Each row is a point on a tangle of strands that fork, close into loops and nearly touch. The rows are in no order.
(in the rows, 128 means zero)
Points whose rows are less than 175 apart are linked; no others are.
J406: [146 151 144 133 137 142 127 134 145 141 171 134 166 129 160 112 142 115
 132 131  80 127  66 190 183 136 177 121 138 114 154 150 142 111 118  98
 167 146 157 129 136 132 130 136 181 134 140 188  86 115 100 125  55 162
 128 129 136  96 174 104  91 152 128 111 127 164 144  89 123  90 125 157
 132 163 112 130 172 119]
J456: [117 145 135 147  77 116 148  96  89 141 164 162  82 127 150 127  81  61
 153 115  95 107  90 202 146 113 127 167 127 144 157 103 130 164 145  73
 145 118 121 133 105 134 201 160  97 117 109 175  80  95  73 104 101 117
 156 135 182 119 180 102  79 133  70  98  93 164 116 165  69  81 190 108
 141 159 132 186 193 134]
J813: [161 104  91 127 206 137 106 141 110 106  75 156 145  72  77 104 118 157
 113 164 183 188 179  83 112 102 128 113  97 151 101 143 118 143 134 110
  95 134 137 155 115  77  80 138 111 150 170  71 130 106 156 131 177 131
 136 135  85 152  68 167 171 147 182 139 140 109 107 113 125 167  66  97
 117 114 121 142  85  68]
J682: [158 152 123 147 110 119 129 111 157 131 130 126 108 112 134 117 128  84
  71 137  72 129  89 120 141 131 106 131 147  83 187 118 146 154 147 122
 146 133 149  92 126 124 127  98 137 159 119 147 115 141 121 137  83 111
 140 118 148 118 135 101  96 108 104 139  90 158  93 118  91  91 161 121
 108 106 107 154 157 151]
J377: [177 131 170 126 138 110  52 131 175 115 155 102 162  88 166 124 178 156
 140 157 101 118  48 187 140 113 159 131 159  99 171 142 169 100 128 146
 146 143 144 106 135 133 134 123 149 116 124 174 101 122  94 147  70 129
 116 121 134 109 145  74  73 167 157 112 135 154 125  89 128  84 115 159
 130 128  56 130 178 117]
J661: [112 126 158 127 100  88 115 106 121 125 166 152 102 130 157 113  73  93
 153 106  87 124  81 194 184 127 160 166 162 161 158 123 138 152 127  77
 143 103 165 107  82 104 189 177 138 149 109 173  94  93 114  94  69 137
 130 159 164 134 232 107 122 144 132 104 100 189 134 120  56  37 166 157
 136 164 153 173 145 128]
J530: [140 181 101  77 150 152 159 135 110 125 173 120 142  72 111 136 178 112
 188 116 156 107 121 139  91 170 134 133 171 144 146 155 111 130 111 149
 152 139  82 193 126 171 122  95  85  79 126 149 138 124  68 167 115  79
  79 110 170 125 119 169  84 158 147  65 124 144 139 136 191 207 148 122
 159 152 137  99 138  79]
J538: [148 141 132  82 158 145 173 134  65 106 158 150 123 108  85 112 150  86
 132 123 144 159 176  69  79 159 114 120 162 157 127  95 143  90 133 174
 120 152  81 135 154 158 135  77  84 100 127 121 142 130  86 186 140  90
  70 122 139 117  77 121 117 120 119 114 123 108 108 149 177 155 150  86
 146 112 132 164  82 142]
J701: [127 182  92 144 108 150 189 131  84 163 146 151  91 123 122 115 104 100
 114 133 121 106 130 126 123 129  92  97 103 133 128 133 127 142 113  97
 156 126  91 156 142 120 149  84  81 118 106 166 102 149 110 142 152 106
 133 110 131  71 111 132  98  92  74 157 124 108 123 180 135 166 183  83
 137 126 150 121 158 164]
J88: [ 88 150 130 141  95 109 136 124 123 169 138 149 142 205 148 123  69 103
 109  79  81  99 111 178 183 147 180 135 118 128 121 145 106 137 113  54
 156 100 157 144 107 103 126 149 152 144 110 147  77 108 156 103  92 150
 168 145 134 105 217 113 135 108 105 141 131 148 152 146 103  98 132 148
 131 189 187 106 156 142]
J120: [103 164 103 150  78 161 182 133  97 173 132 157  81 132 142 122  83 140
 144 102 133 100 126 150 125 123 104 101 100 147 107 129 109 138  94  91
 151 108  83 155 126 119 172 132  72 106  81 164 108 154 115 130 173 132
 141 128 111  76 132 149 110  87  67 160 137 106 147 196 149 167 178 103
 161 144 175  93 151 163]
J792: [138 134 165 131  62 130 157 129  99 146 150 127 116 143 134 134 150 109
 150 134  81 112 128 139 108 154 112 129 158  91 127 143 140 149 139 139
 140 129 143 108 114 146 172 121 100 116 124 181 127 188  69 151 117 115
  95 123 145 103 119 119  92  98  76 125 110 118 141 181 151 104 170 134
 142 123 136 149 192 171]
J83: [102 134 147 197  81 181  97 143 124 159 120 144 176 185 162 140 104 101
  71 116  55 127 114 144 156 148 137  93 122  79 143 131 115 103  94  92
 140 140 126  95 136 120 115 107 178 156 129 139 110 162 146  95 114 111
 206 155  94  79 150 128 147  78  84 199 118 164 166 146 100 107 117 125
 140 146 139  97 182 172]
J758: [138 159  84 139 120 129 141 109 139 155 153 146 105 116 152 107  80  93
  88 117 105 117  80 157 168 122 144 151 131 114 174 139 119 160 134  78
 152 129 132 131 127 130 129 140 138 155 108 146  94  89 127 100  80 152
 144 131 175 142 196 122 108 134 105 118 114 159 102 110  79 102 163 127
 120 164 129 137 132 129]
J812: [161  96 111  91 187 116  76 141 138 125 104 120 135  92 104 115 128 171
 125 164 149 150 123 114 117 130 121 145 108 164 119 134 116 152 141 156
  89 116 141 152 145 122  95 129 120 128 163  85 147 123 136 134 148 127
 127 122 119 169  78 134 128 147 174 100 147  81 107  96 158 173  89 121
 128  98  72 134 100  81]
J970: [122  93 136 125 187 139 152 113  78 100  87 147 128 104  67 107 128 107
 103 120 159 205 203  47 104 132 140  93 120 147 104  82 151 104 129 169
 107 159 117 124 167 104 119 121 122 134 148 107 147 117 128 159 162 140
 110 124  89 129  48 127 195 106 152 144 134 120  93 141 116 116 116  89
  97 106 133 176  66 137]
J714: [135 100 159 108 136 155 170 124 113  60  72 139  92 121  82 128 147 142
 174 126 166 152 209  78 112 151 131 125 141 162  86 101 133 128 143 179
 116 147  93 148 159 135 154 145 100 109 149  97 168 147 141 165 166 155
  79 135 103 164  65 151 185 117 167 124 143  97 125 176 193 122 139 172
 129  98 156 133  86 123]
J793: [127 165 118 146  79 125 165 107  88 156 160 152  90 131 139 119  89  68
 127 123  94  98  94 176 140 129 109 144 120 116 153 119 127 166 146  76
 152 122 117 133 126 138 177 129  93 120 115 173  91 121  74 122 109 108
 150 120 172  97 148 107  72 111  62 113  99 139 109 168  94 115 191  98
 132 147 125 164 193 139]
J564: [ 86 174  92 108 115 142 176 101 122 143 188 105  91 133 141  92 128 129
 212  82 180 120 127 178 135 115 139 151 142 169 113 154  85 137  83  69
 148  87 107 199 111 159 145 131 128  92 114 120 117 111 127 142 140 151
 123 125 112 148 140 215 112 153 127  70  98 132 205 115 165 171 181 161
 133 182 202  83  94  59]
J910: [164 100 113  75 168 105  62 128 144 132 131 116 126  93  99 109 141 168
 133 163 149 135 103 134 113 152 127 173 131 175 135 142 121 154 139 158
 101 101 121 156 157 148 103 109 113 117 161  94 143 117 108 149 130 111
 123 121 135 169  89 130 108 161 162  78 145  87 116 100 166 168 104 126
 137 105  55 133 101  79]
J264: [105 148 140 138  54 171 196 132  99 152 129 149  78 145 136 135 112 153
 180 112 141 104 146 143 118 132 103 112 124 145  76 131 113 136 110 131
 136 110  82 145 124 138 192 138  60 111  86 160 126 190 110 158 178 141
 108 132 116  94 133 148 131  81  87 151 141  97 171 201 178 141 179 145
 167 125 175 102 142 174]
J235: [141 135 150  68 126 138 188 136  65 101 148 150 105 123  84 127 151  96
 159 108 143 152 178  69  76 172 111 130 173 144 104 104 153 108 141 191
 121 151  74 136 149 159 161  88  69  92 128 115 149 154  92 187 142  90
  67 129 138 127  90 127 124 110 109 123 126 104 131 180 189 134 157 120
 153 106 142 163  95 146]
J723: [132 103 139 160 110 101 111 144 192 131 114 104 161 164 150 160 129 146
  79 126 130 123 134 124 138 106 119 138 133  82 137 136 112 117 143 119
 119 133 172  56  91 121  91 172 184 152 126  88 162 125 186  91 104 127
 149 133 127 120 163 108 135 126 132 154 122 134 120  91  93 107 105 148
 111 104 118  96 117 135]
J239: [ 82 163  64 138  93 148 146 123 102 172 139 174  90 154 154  96  48 116
 144  37 145  92 100 172 130  98 142 125  87 164 115 114  90 146  86  47
 143  79 102 181 102  98 143 137  92 109  60 114  96  80 147 114 172 154
 170 124  89 108 169 161 121 103  78 151 129 115 167 176 119 174 139  94
 159 203 204  73 140 133]
J949: [151 155 116 144 115 125 125 104 152 128 143 140 110 100 150 111 111  88
  88 141  76 127  65 156 153 126 127 138 149  99 190 129 140 157 145 100
 156 131 145 106 126 130 145 116 137 155 117 163 106 117 113 127  66 130
 133 129 162 116 165  97  89 131 110 126  95 176  95 108  80  83 168 130
 117 137 103 152 157 133]
J621: [ 71 176  82 124 103 132 154 101  85 161 173 153  82 158 154  99  65  87
 182  39 144 101  98 191 153 102 154 147  97 176 116 107  88 142  79  47
 154  84 101 211 101 107 165 143 124 103  91 112  83  76 139 106 144 158
 171 117 125 144 186 160 114 119  95 100 124 137 188 164 118 161 153 111
 140 200 201 104 132  93]
J310: [ 75 136 140 199  92 197  99 145 103 156 109 142 165 177 161 141 120 121
  80 126  80 117 129 126 136 144 130  74 106 101 122 142 119  96  82 107
 126 149 111 100 152 123 122  95 157 154 122 157 122 178 144  98 141 108
 204 156  81  77 124 146 171  77  84 222 127 162 169 163 113 131 121 119
 146 154 155  91 170 189]
J880: [ 93 168  80 142  80 160 165 123 101 176 143 163  73 127 154 107  57 130
 165  67 151 100 103 171 126 109 114 115  91 167 114 111  98 144  88  62
 152  92  76 177 117 108 175 141  77  97  71 143 102 118 114 122 186 136
 157 119 105  87 143 158 103 108  68 143 129 109 163 189 138 183 168  90
 159 166 186  83 147 133]
J303: [ 83 158  98 124 106 114 141 116 100 167 155 163 111 192 152 117  58  83
 113  59 111  93 103 178 181 122 178 146 110 148 126 131 103 155 108  50
 151  95 138 170 100  94 131 156 129 141  88 129  71  67 156  92 101 157
 169 142 147 132 229 114 132 111 104 124 130 148 143 152  88 113 132 125
 132 205 193 122 150 135]
J634: [134 129  93 160 154 160 138 153 160 127  86 133 169 145 149 150 156 167
  83 153 130 130 170 121 125  81 145  86  84  95 123 156 115  92 133 105
 121 138 140 126 104  97  42 130 192 139 124 112 123 103 185  96 131 144
 162 134 113 111 135 151 138 148 142 168 145 138 128  82  88 156  73 128
 125 146 145  94 110 126]
J340: [ 94 126  96 132 151 107  72 100 154 155 159 103 107 110 118  72 112 158
 140 104 171 136  98 170 110 119 135 216 130 176 109 186  69 179 131  87
  97 120 117 161 129 157 113 162 112 148 178  59 131  97 138 123 156 126
 154 127 102 197 136 193 141 194 133  87 120 106 166  81 143 146 140 154
 130 150 123 103  70  41]
J553: [172 141 138  77 142 123 121 131 115 118 138 115 128 103 114 125 185 132
 132 147 127 111 129 102  99 170 124 140 165 135 141 132 150 121 136 177
 125 132 121 138 139 149 121  99 111 102 129 148 136 140  79 163 106  95
  70 108 162 138 100 115  92 144 138  90 132 114 102 134 177 166 132 119
 139 122 105 147 124 118]
J972: [135 141 149  86  87 144 205 131  77 111 144 149  86 132  95 142 145 109
 178 112 147 132 173  90  86 166  91 125 164 137  82 120 145 137 139 181
 128 140  70 143 137 154 177 102  56 101 117 124 146 178  99 182 154 103
  69 129 136 127 104 135 124  99 101 126 128  94 154 198 192 129 173 143
 159 103 154 147 122 158]
J708: [152 180 109 109 154 135 181 133  78 127 170 147 129 117 105 111 135  71
  99 142 132 140 145  92 101 143  97 112 139 139 145 110 138 103 139 132
 134 142  98 136 152 149 113  47  91 113 125 141 118 131  88 178 126  85
  92  99 152  92  92 118  93 119 110 113 106 119 105 127 149 169 161  59
 136 117 126 159 115 159]
J308: [141 189  94 140 137 139 194 132  81 141 161 148 107 127 105 107 113  68
  88 146 124 130 135 101 121 126  82  96 110 131 142 118 140 120 127 110
 145 138  95 141 152 127 124  44  90 122 117 152 101 139 105 162 144  91
 122 103 136  73  99 122 100  97  91 142 111 117 110 147 128 167 176  63
 126 118 136 145 135 173]
J48: [114  75 172 105 152 127 151 124 112  59  58 137 122 126  79 136 154 140
 174 128 173 156 194  67 114 151 145  99 130 141  93  75 150 117 152 194
 108 150 116 131 181 115 151 153 125 107 161 109 179 140 136 160 166 162
  86 135 106 161  58 129 200 111 185 136 160 106  97 165 149 127 107 162
  90 101 131 154  88 122]
J423: [154 132 133 133 112 110 129 112 145 134 127 115 104 124 117 119 138  93
  69 127  87 139 120  78 126 141  91 131 146  93 171 109 149 150 148 149
 124 131 153  79 131 118 119  95 133 154 123 128 126 155 127 144 103 107
 136 111 140 132 107 110 113 101  99 141  88 139  94 123 102  93 151 104
 104  80 117 166 130 164]
J448: [128 159 144 144  61 128 165 123  89 158 153 137  96 140 129 122 116  87
 136 127  84 106 105 159 124 142  98 131 133  96 139 127 133 157 145 103
 144 121 129 113 118 138 179 121  89 117 119 180 107 163  68 137 114 100
 140 121 152  84 128 110  76  92  54 129 102 124 119 183 117 108 184 112
 134 128 130 162 200 160]
J943: [113  82 133 139 155 124 120 180 166 101  93  99 194 166 136 171 141 177
 128 169 171 111 158 124 120  83 112  97  82 106  92 130 108  97 144 122
  90 127 174  90  87 132  84 169 174 137 145  82 168 109 203  98 162 143
 146 152 116 129 130 126 157 159 172 137 157 108 123  72 107 153  42 133
 113 113 117  99 119 114]
J429: [153 133 136 135 125 109  90 114 176 111 145 131 117  80 164 111 122 117
 110 150  87 136  32 178 154 110 144 147 163 106 187 131 150 145 139 114
 155 122 142  87 115 119 154 131 148 157 116 164 123 105 129 118  55 132
 120 142 149 109 185  90 101 149 143 138 106 186  99  81  75  49 148 155
 119 132  77 140 146 120]
J737: [124 127 154 132 121  90 101 121 162 120 163 136 134 116 157 112  97 116
 130 120  87 136  52 193 183 124 162 153 161 124 162 136 140 137 132  92
 155 118 163  88  96 101 158 163 166 160 122 166 115 104 131 100  57 141
 120 148 145 108 226  96 124 153 149 134 109 188 123  90  71  34 142 171
 125 151 114 133 138 119]
J409: [120 149 144 149 116 133 138 134 140 157 148 136 167 170 154 119 107 113
 113 112  60 121 100 177 181 150 169 119 128 113 135 148 124 114 115  78
 164 132 161 129 129 129 131 137 180 142 137 173  91 130 127 109  77 155
 150 134 128  91 183 119 112 120 110 132 122 155 156 113 119  88 130 155
 132 164 149 108 164 134]
J504: [108 151  84 126 112 116 130 105 109 151 172 160  97 148 161 116  59  75
 108  80 124 111  87 164 191 113 161 164 140 142 158 129 112 162 122  55
 144 121 131 143 102 102 134 169 130 156  90 125  83  55 145  84  89 160
 153 150 169 162 237 119 131 135 108 115 119 161 122 123  67  92 151 124
 121 188 159 145 119 123]
J172: [120 120 133 167  93 115 125 131 170 145 119 117 159 184 159 149 117 133
  80 121  95 122 148 126 147 125 137 130 134  78 135 145 105 117 127 104
 135 134 167  75 101 120  96 154 183 147 116 118 135 137 174  95 105 132
 154 129 128 113 173 119 142 111 111 160 122 141 138 112 101 105 120 147
 122 126 150  89 125 150]
J138: [126 113 114 130 170 134 124 178 170 109  93 117 201 153 137 167 151 183
 120 165 154 120 146 134 130  58 125  77  66  98 104 145 113  80 144 118
  97 130 154 113  90 113  63 147 178 133 137  93 142 102 198 101 144 146
 164 145 108 132 140 129 135 170 167 143 161 118 129  52  82 162  33 136
 122 135 112 104 125 105]
J583: [158  78 105 119 158  72  74 134 194 130 133 111 139 110 136 140  95 172
 100 136 142 131  73 146 137  88 133 173 116 129 143 144 126 155 160 137
 115  99 159  98 113 144 110 149 133 155 141  80 159  98 169  98  99 133
 144 134 151 142 164 105 112 151 150 119 136 120 109  69  98  97 106 148
 132 104  43 106 109 106]
J251: [137 110  85 178 147 153 137 142 136 123  81 131 138 150 132 149 134 157
  66 146 164 140 206  90  99  98 133 100  90 104 121 157 126 135 132 103
 124 140 140 114 111  89  46 147 174 144 128  96 136 103 190  99 162 136
 153 141 103 120 102 151 157 124 144 177 134 132 116 125  96 139  88 107
 113 121 162 106  96 143]
J258: [183 113 167 101 131  94  56 132 173 119 141  93 150  96 149 126 178 174
 147 166 121 108  73 163 122 129 151 153 161 111 154 145 162 111 129 169
 132 118 153 116 134 150 133 122 135 103 125 161 119 133  87 141  90 117
  94 112 157 133 131  83  79 169 153  95 146 131 115 105 143 120 115 155
 136 126  59 126 161 118]
J188: [138 118 164 130 130 142 121 132 143 105  99 103 145 131 144 157 192 151
 138 161  98 117 165  93 122 142 125  98 131 111 120 123 143  91 127 177
 134 159 138 122 142 129 119 129 157 119 138 159 149 171 114 119 135 144
  92 111 120 140  99 111 142 127 146 127 138 117 119 126 159 136 111 147
 108 106 126 120 145 148]
J238: [143  95 112 130 211 139 136 114  86  91  65 162 143  72  57  96 126 132
 120 143 182 216 206  60 121 113 139  91 107 159  99 106 138 109 127 124
 110 142 122 147 140  76 108 126 110 146 156  91 143 100 132 152 175 141
 122 135  80 138  52 149 199 127 182 146 135 125 105 141 121 142  86  90
 108 120 139 158  69  95]
J988: [147  77 112 112 198 107  85 150 124 114  77 128 152 102  96 128 110 167
 118 167 171 171 143  94 109 109 123 119  92 141 104 121 113 152 144 140
  85 135 162 137 123  99  97 156 117 148 172  65 151 123 166 125 176 128
 133 142 110 160  68 140 161 134 185 128 154  93  98 106 130 163  60 108
 120  95  87 131  99  83]
J332: [103  67 189  98 126 103 119 129 131  84  73 111 137 135 101 162 175 140
 156 142 147 138 160  61 115 161 123 113 127 114 120  77 162 111 150 218
 106 149 141 102 164 116 142 148 144 110 152 116 174 162 131 132 157 147
  91 128 117 160  66 104 173 112 168 140 150 110  90 142 136 115  98 147
  73  80 114 167 112 139]
J366: [124 101 181 127 131 131 104 151 163  95  89  87 168 134 149 164 185 180
 166 176 123 103 158 116 133 121 131  98 121 115 101 111 135  57 134 178
 114 147 150 122 138 135 127 155 161 102 139 148 153 161 122 109 151 152
  97 121 117 153 110 110 148 151 178 110 159 102 124 100 167 143  77 155
 105 112 115 103 139 128]
J288: [131  65 132 134 154 100  96 149 139 118  78 106 148 134 112 167 127 157
  94 145 171 143 147  79 112 121 109 122 104 114 115 117 119 152 154 156
  96 145 173  89 113 106  97 174 143 153 161  69 168 133 184 108 158 124
 133 139 116 148  81 124 162 120 163 143 139 105  90 107 111 127  77 115
 100  78  98 132 107 117]
J890: [160 150 142 143 146 139  90 130 180 116 155 127 164  91 170 124 154 127
 117 146  81 140  39 187 177 106 156 121 139  89 177 137 152 103 125 122
 157 159 139 113 140 117 120 128 172 140 126 168  97 112 118 132  48 146
 138 128 127  98 171  87  88 166 149 131 128 166 123  64 110  73 116 157
 123 142  69 133 167 117]
J134: [127 175  78 109 152 160 158 122 133 145 175 117 105  89 132  89 144 136
 170 114 169 124 120 165 122 127 135 146 140 160 135 173  92 146 102 100
 143 106  97 186 128 159 110 120 133  94 135 128 130 102 112 128 115 152
 114 114 130 153 130 194 110 158 126  72 112 126 165 100 159 190 164 145
 143 158 162 102 104  70]
J836: [126  92 141 116 157  72 102 160 213 108 133  87 197 161 125 157 116 176
 144 147 136  98  96 163 162  79 131 139  98 117  94 138 127 102 153 132
 105 101 191  96  90 145 112 143 160 127 140  92 148 112 193 101 111 144
 146 126 134 120 191 102 128 175 177 116 160 111 139  53 129 127  59 172
 131 120  82  87 131 106]
J838: [150 118  92 167 149 131 131 130 122 132  89 128 115 128 118 135 112 143
  64 127 156 145 197  76 101 122 127 125 112 121 117 147 126 160 139 110
 116 147 137 119 116  93  72 150 138 156 136  88 126 113 174 118 159 130
 139 129 104 148  96 157 159 114 128 158 123 110 108 132 119 132 113 101
 120 100 159 120  84 134]
J297: [ 58 138 139 197 107 198 113 135 104 135  89 139 157 166 151 152 141 144
 105 132 109 119 162 108 115 138 131  65  99 114 103 144 125  89  83 133
 130 151  91 108 160 128 126  87 143 164 120 169 145 180 149  99 157 118
 186 154  72  86 104 151 198  92  99 233 130 171 168 176 117 130 120 127
 140 153 165  85 154 196]
J789: [159  97 118 141 131  91  87 134 196 131 122 110 134 118 142 143 112 156
  74 129 130 125  91 122 138 103 120 152 128  98 158 136 127 146 159 131
 119 119 162  77 102 125 105 158 155 160 130  92 156 112 171 101  88 126
 145 131 142 135 159 105 113 134 135 140 120 130 100  83  88  89 121 142
 117 103  73 108 113 120]
J2: [134 131 139 137 137 148 153 126 122 121 104 117 120 130 125 141 167 130
 114 148  97 130 175  78 116 145 114  99 120 117 125 133 139 120 122 165
 138 149 128 130 143 125 110 107 142 131 129 158 141 164 125 130 136 136
 103 107 122 130 101 124 141 103 123 141 126 114 115 144 146 134 139 132
 117  99 140 130 133 163]
J215: [ 80 174  82 127 102 135 165  93 103 158 182 135  87 138 154  89  87 104
 193  57 161 109 113 185 134 107 134 147 120 169 120 126  85 148  80  49
 154  89  97 204 111 135 157 142 119 100  96 108  98  96 129 125 157 157
 152 119 116 155 160 196 109 127  97  88 109 130 204 142 144 168 174 127
 141 184 205  93 108  75]
J989: [ 65 145 132 179 133 197 130 118 109 115  76 126 141 140 117 159 176 121
 109 138 109 135 171  82 113 140 111  52  93 110 113 128 152  98  92 165
 150 155  82 127 169 118 108  65 144 168 134 167 152 166 132 112 162 119
 161 131  76  94  86 121 201  83 117 213 133 157 145 178 100 124 116 122
 117 124 152 114 157 195]
J273: [123  83 169 114 155  77  85 167 203 101 119  73 203 152 133 164 126 186
 163 170 129  90 106 159 151  79 122 122 101 117  94 119 134  69 136 153
  99 105 191 103 100 155 128 140 148 112 140 101 145 130 171 104 141 148
 139 125 124 139 156 101 122 172 185 102 166 100 141  59 150 131  54 161
 119 110  79  95 148 117]
J46: [152  89  90 116 165  87  67 125 179 147 142 109 128 108 128 115  86 172
 113 129 150 141  81 154 136 106 141 192 117 155 128 157 112 178 159 127
 103  99 144 128 129 158 108 149 124 150 160  70 151  92 156  96 120 135
 149 132 146 168 149 134 125 170 149  94 141 108 126  73 122 124 107 145
 142 111  57 107  97  84]
J732: [151 108 164  77 154 116 107 135 101 108 118 115 132 115 108 130 193 125
 128 150 128 140 147  61 103 156 121 114 150 133 145  86 173  83 139 204
 107 140 125 121 156 129 120  99 125  96 128 133 133 147  89 168 124 104
  75 115 139 132  69  88 120 124 153 113 141 115  83 131 154 147 107 109
 109 106  94 178 103 131]
J799: [119 112  84 115 167 107  69 109 160 150 170 102 118 109 120  88 109 157
 144 120 164 142  80 172 134 112 146 209 117 177 125 178  94 182 139 114
  99 101 116 162 141 169 107 133 132 134 172  73 141  88 134 107 128 141
 152 126 129 190 151 171 132 190 147  76 130 115 154  71 137 146 121 157
 140 145  80 109  87  55]
J897: [139 116 131 139 144 161 176 119 119  75  70 140  91 113  87 123 134 157
 162 125 168 160 217  82 116 133 120 123 134 168  94 123 124 133 126 145
 127 135  87 161 145 130 134 139  96 131 137  97 156 137 150 149 181 158
  98 137  91 153  73 175 178 118 157 134 126 105 138 175 198 128 143 162
 142 108 179 117  86 122]
J980: [128 192  79 105 144 164 174 125 112 147 186 129 117  86 134 108 146 109
 181 118 164 116 116 169 115 137 139 135 147 151 143 165  93 148  99 101
 163 121  87 193 129 167 125 110 122  84 128 144 122 108  92 141 106 127
 102 109 158 131 127 173  92 155 119  74 115 144 162 128 159 202 172 119
 151 160 151 108 137  79]
J225: [128 112 140 127 128 112 148 116  90 138 123 134  92 136  87 113 108  91
  78  96 122 174 172  51  99 147  97 140 148 123 117  97 140 142 146 169
  97 149 130  94 152 118 130 104 101 153 139 106 121 155 132 163 148 115
 130 120 111 145  78 131 153  94  80 147 108 110 107 137 123  88 143  75
 107  74 144 195  75 176]
J692: [109  71 144 153 129 118 127 152 149  99  72 101 158 154 124 178 137 163
 114 149 172 128 173  85 112 120 112 118 104 106 104 120 110 126 150 152
  96 147 166  82 109 124  97 183 166 144 152  89 183 130 189  97 167 142
 128 138 115 147 100 128 176 130 165 149 144 110 103 112 122 129  80 126
 100  85 130 113 108 135]
J315: [104 141 130 163 143 174 141 119 120 121  87 117 139 135 124 153 184 103
  91 152  85 140 166  71 123 135 103  67  97  96 134 114 155 103 107 163
 146 164 111 130 151 110  87  75 156 155 127 152 134 160 130 121 146 114
 143 111  99 102  89 111 163  93 131 175 126 144 125 142 104 127 112 108
 107 107 138 137 149 176]
J966: [122 106 131 137 160 126 157 116  80 118  96 139 107 121  73 116 114 107
  90 105 146 190 204  46 100 146 123 116 134 143  96 102 142 134 130 162
 110 157 116 117 155 102 126 117 104 151 148  98 130 134 148 157 168 128
 120 119  94 141  68 137 183  97 113 151 123 109 108 151 129 104 134  86
 111  89 150 176  62 153]
J327: [165 168 118  78 151 133 123 138 117 124 154 114 150  76 115 133 186 119
 160 135 143 100 110 129  98 172 138 140 169 136 146 149 132 120 124 164
 137 132 103 167 135 163 115  89  93  87 128 156 124 125  61 169  98  83
  72 102 176 133 120 134  79 157 151  72 141 139 114 127 186 193 128 113
 159 150 106 122 138  89]
J34: [118  88 203 115 140 102  70 159 176  98  95  75 186 133 149 175 166 192
 184 191 136  95 133 141 139 101 117 104 114 111 103 100 145  41 126 180
 102 136 163 116 127 147 139 154 146  92 141 128 141 159 126 108 159 146
 113 130 120 159 113  98 130 160 192 104 172  95 130  86 164 139  59 161
 103 112  84 109 160 120]
J160: [119 129 146 136  89 100 126  92 106 125 167 162  79 110 162 117  76  75
 157 118  85 122  83 199 157 114 141 169 157 158 169 111 137 162 138  78
 135 115 143 110  91 121 205 173 118 136 102 175  86  89  95  98  79 129
 141 159 177 141 207 109 100 140 100  99  88 189 123 138  54  46 186 136
 139 164 141 190 164 136]
J463: [143 125 129 135 103  99 138 111 121 149 135 128  86 138 104 113 104  88
  64  96 103 146 143  69 114 142  84 145 153 100 150 102 143 163 156 147
 106 137 146  77 135 114 120  99 100 164 123 111 116 153 131 159 124 101
 150 123 127 146 102 128 125  85  76 147  89 122  98 132 103  80 149  80
 107  73 140 187 100 176]
J259: [102 123 152 186  78 137 105 130 158 141 116 119 185 201 167 170 136 116
  84 125  82 132 155 134 147 138 136 113 140  68 123 124 114  91 101 103
 136 146 148  65 118 126 102 130 199 158 129 117 145 154 171  91 115 113
 184 136 102  91 155 125 164 105 107 194 112 164 167 117 103 105  92 141
 128 121 149  91 159 157]
J986: [121  77 185  77 146 103  91 131 115 100  93 108 144 128 108 147 192 135
 148 149 140 144 143  59 109 157 120 106 134 120 141  65 181  79 140 217
 102 141 133 110 165 114 132 126 139  97 133 122 149 150 103 152 143 122
  85 127 123 142  62  82 146 118 170 130 153 117  82 134 134 135  88 128
  81  95  90 189 107 127]
J102: [162  97 136  59 125  98  55 118 149 121 151  99 127 113 103 122 168 173
 167 150 157 110  87 156 103 165 139 200 163 166 140 157 132 150 131 180
 106  89 111 155 146 179 133 107 112  94 145 111 148 113  72 153 119  82
  93 127 161 174 101 136  96 169 163  59 154 109 129 122 178 160 118 147
 156 129  60 119 116  83]
J367: [175 101 171  87 114  94  61 134 166 115 140  87 147 113 137 130 177 183
 173 161 140  94  89 160 116 142 153 172 170 127 129 153 151 109 132 190
 119  99 150 126 126 166 141 129 124  86 129 148 132 136  71 137 110 107
  67 117 163 145 122 107  96 171 167  69 159 119 134 120 175 145 119 166
 150 134  77 112 142 112]
J212: [122 140 144 107  44 149 201 126  84 137 141 152  69 136 118 144 123 126
 187 111 149 113 150 123  97 148  80 130 144 131  68 127 129 155 136 155
 130 120  70 141 128 143 190 125  46 110 101 141 134 190  94 173 169 118
  94 128 137 117 122 143 113  87  77 134 132  85 174 206 177 127 175 138
 161 103 162 135 131 162]

A fork is a point with three links, a tip a point with one. Leave the first point through the second and follow the links. Name the first fork or tip that comes.
J258, J367 => J988
J409, J88 => J949
J692, J943 => J838
J134, J980 => J897
J732, J553 => J120
J188, J366 => J836
J456, J160 => J429
J2, J315 => J340
J988, J812 => J890

A tip is a point with one link. Name the tips that can be reached along the links from each point below, in the order of the rows.
J423 => J792, J838
J621 => J897
J46 => J340, J836

Name the points in between on the shortest way along the links from the first point to the second, in order.
J661, J463 => J737, J429, J949, J682, J423
J235, J215 => J972, J212, J264, J120, J880, J239, J621
J297, J799 => J310, J83, J259, J172, J723, J789, J583, J46
J367, J943 => J102, J910, J812, J988, J288, J692
J288, J970 => J988, J813, J238
